Each row is a point on a tangle of strands that fork, close into loops and nearly touch. The rows are in no order.
In the rows, 128 means zero.
Points whose rows are less than 54.4 apart are linked; no others are. Some points are linked to none.
(153): [135 120 142 131 108 161 123 146 140 165 121 138  99 125 132 142 144]
(267): [125 140 105 143 103 160  99 161 143 168 119 154  90 118 148 121 168]
(334): [ 95 107 106 121 118  72  94 112 148  55  92 128 139  70 157  93 135]
(90): [107 135 100 155 131 146  82 185 180 155  96 144 100 106 163 140 167]
(253): [139 103 182 115 196 110 156 127 125 150 146 118 139 140 108 202 104]
(471): [158 103 160 111 130 138 159 128 133 180 141 118 107 136 109 162 117]
(111): [133 116 170 116 138 145 142 134 137 137 122 128 121 131 117 171 127]
(157): [102 135 126 125 117 103 105 125 129  56  99 128 160 101 137 113 134]
(87): [129 155 116 108 100 132 182 100  54 154 138 124 130 160  67  59 106]
(559): [ 95 119  88 125 114  69  99 101 141  48 104 127 145  72 170  82 135]
(481): [108 170  89 140 116  99 119  77 106  29 139 128 186 118 136  96 108]
(467): [106 155  94 132 112  91 109  91 118  33 124 127 177 105 147  92 120]
(228): [146 125 102 141  99 160 101 156 152 196 121 147  84 121 137 124 159]
(114): [162 110 108 141 103 160 101 154 164 208 122 138  85 124 135 130 151]
(534): [176  76 157 106 182 118 152 130 153 200 190  88 118 147 125 173  93]
(426): [152 109 142 129 110 158 129 141 146 184 127 129  97 128 127 144 134]
(296): [103 156 121 131 110 121 111 124 115  57 114 133 159 120 142 108 137]
(536): [140 141 128 104  91 138 170 115  78 173 129 129 115 144  85  91 116]
(497): [159  88 168 109 201 112 154 131 141 183 184  99 128 146 124 197  93]
(488): [184  84 146 123 132 145 134 135 164 208 148 103 102 132 126 146 114]
(494): [147  95 176 112 209 110 151 130 133 171 172 107 135 144 119 206  95]
(273): [ 98 113 125 120 123  87  97 125 150  60  86 125 148  79 142 111 134]
(457): [110 164 121 126 122 121 144  90  79  50 134 140 168 168 109 121 114]
(123): [114 168 112 135 122 136 167  71  58  71 161 143 147 189  97  94 108]
(358): [ 98 139 124 136 119 123  97 156 145  87  90 133 139  96 154 117 151]
(279): [115 156 113 126 122 127 182  72  45  99 157 141 136 192  78  85 107]
(9): [132 110 183 117 192 102 153 126 114 127 126 126 148 139 103 200 110]
(369): [ 89 142  95 149 135 118  81 178 165 115  80 139 122  86 170 112 166]
(51): [174  94 141 127 117 152 129 137 160 205 136 112  98 129 125 144 124]
(535): [105 172 110 144 110 128 116 118 108  53 133 137 160 128 150  91 135]
(583): [ 91 133 105 142 130 108  86 165 159  97  78 133 131  77 166 106 156]
(91): [130 115 179 114 162 124 147 129 126 123 118 128 138 135 107 184 120]
(366): [ 97 142 101 152 131 135  82 182 168 132  87 141 112  97 167 127 168]
(187): [142 114 165 111 128 140 160 126 119 154 132 128 112 140 105 161 124]
(48): [101 145  89 133 113  83 102 101 129  41 118 125 165  86 161  80 130]
(484): [108 149 114 145 109 154  99 165 138 134 110 152 107 115 155 121 165]
(544): [108 166 117 134 125 128 157  79  65  61 150 144 159 184 102 112 110]
(486): [110 182  98 151 114 125 124  95 104  39 147 133 175 132 143  86 118]
(502): [155 101 122 150 123 161  96 156 183 196 125 129  88 125 145 148 145]
(35): [119 120 121 155 130 155  87 174 185 160 105 135 102 110 154 152 154]
(579): [173  95 156 107 143 121 172 126 129 199 155 106 111 135 100 162 105]
(129): [134 112 128 152 123 162  96 162 177 172 115 133  96 118 148 152 149]
(146): [136 150 120 105  92 137 174 111  67 167 130 127 125 149  76  70 111]
(566): [122 158 113 116 111 132 182  82  48 124 152 134 128 175  74  60 106]
(362): [123 137 151 111 109 146 155 121  96 127 127 142 117 150 108 131 132]
(127): [109 157 120 124 122 110 131  95  91  43 123 136 176 152 115 126 118]
(428): [195  73 146 117 148 133 140 137 167 215 166  87 111 140 128 144 101]
(368): [102 148 126 140 111 143 102 158 136 106 103 142 125 111 152 121 157]
(66): [181  76 157 112 167 130 144 133 162 203 179  89 113 144 127 163  96]

A piece is two or more points that can be reached from each other along the links. Count, over all rows, the pieces, the separate loops (a circle has one, a figure eight two, a Y none), the forks (points with three links) and the tips (points with one).
pieces -> 4
loops -> 2
forks -> 0
tips -> 4

How many points has the smallest loop of links through each point below? Write - if it is on no loop.
(123) -> -
(486) -> 10
(368) -> 13

Name the points in between on the shortest way along the links from the first point to the second, in order.
(358); (366) -> (583) > (369)
(296); (559) -> (157) > (273) > (334)
(267); (583) -> (484) > (368) > (358)
(187); (497) -> (111) > (91) > (9) > (253) > (494)
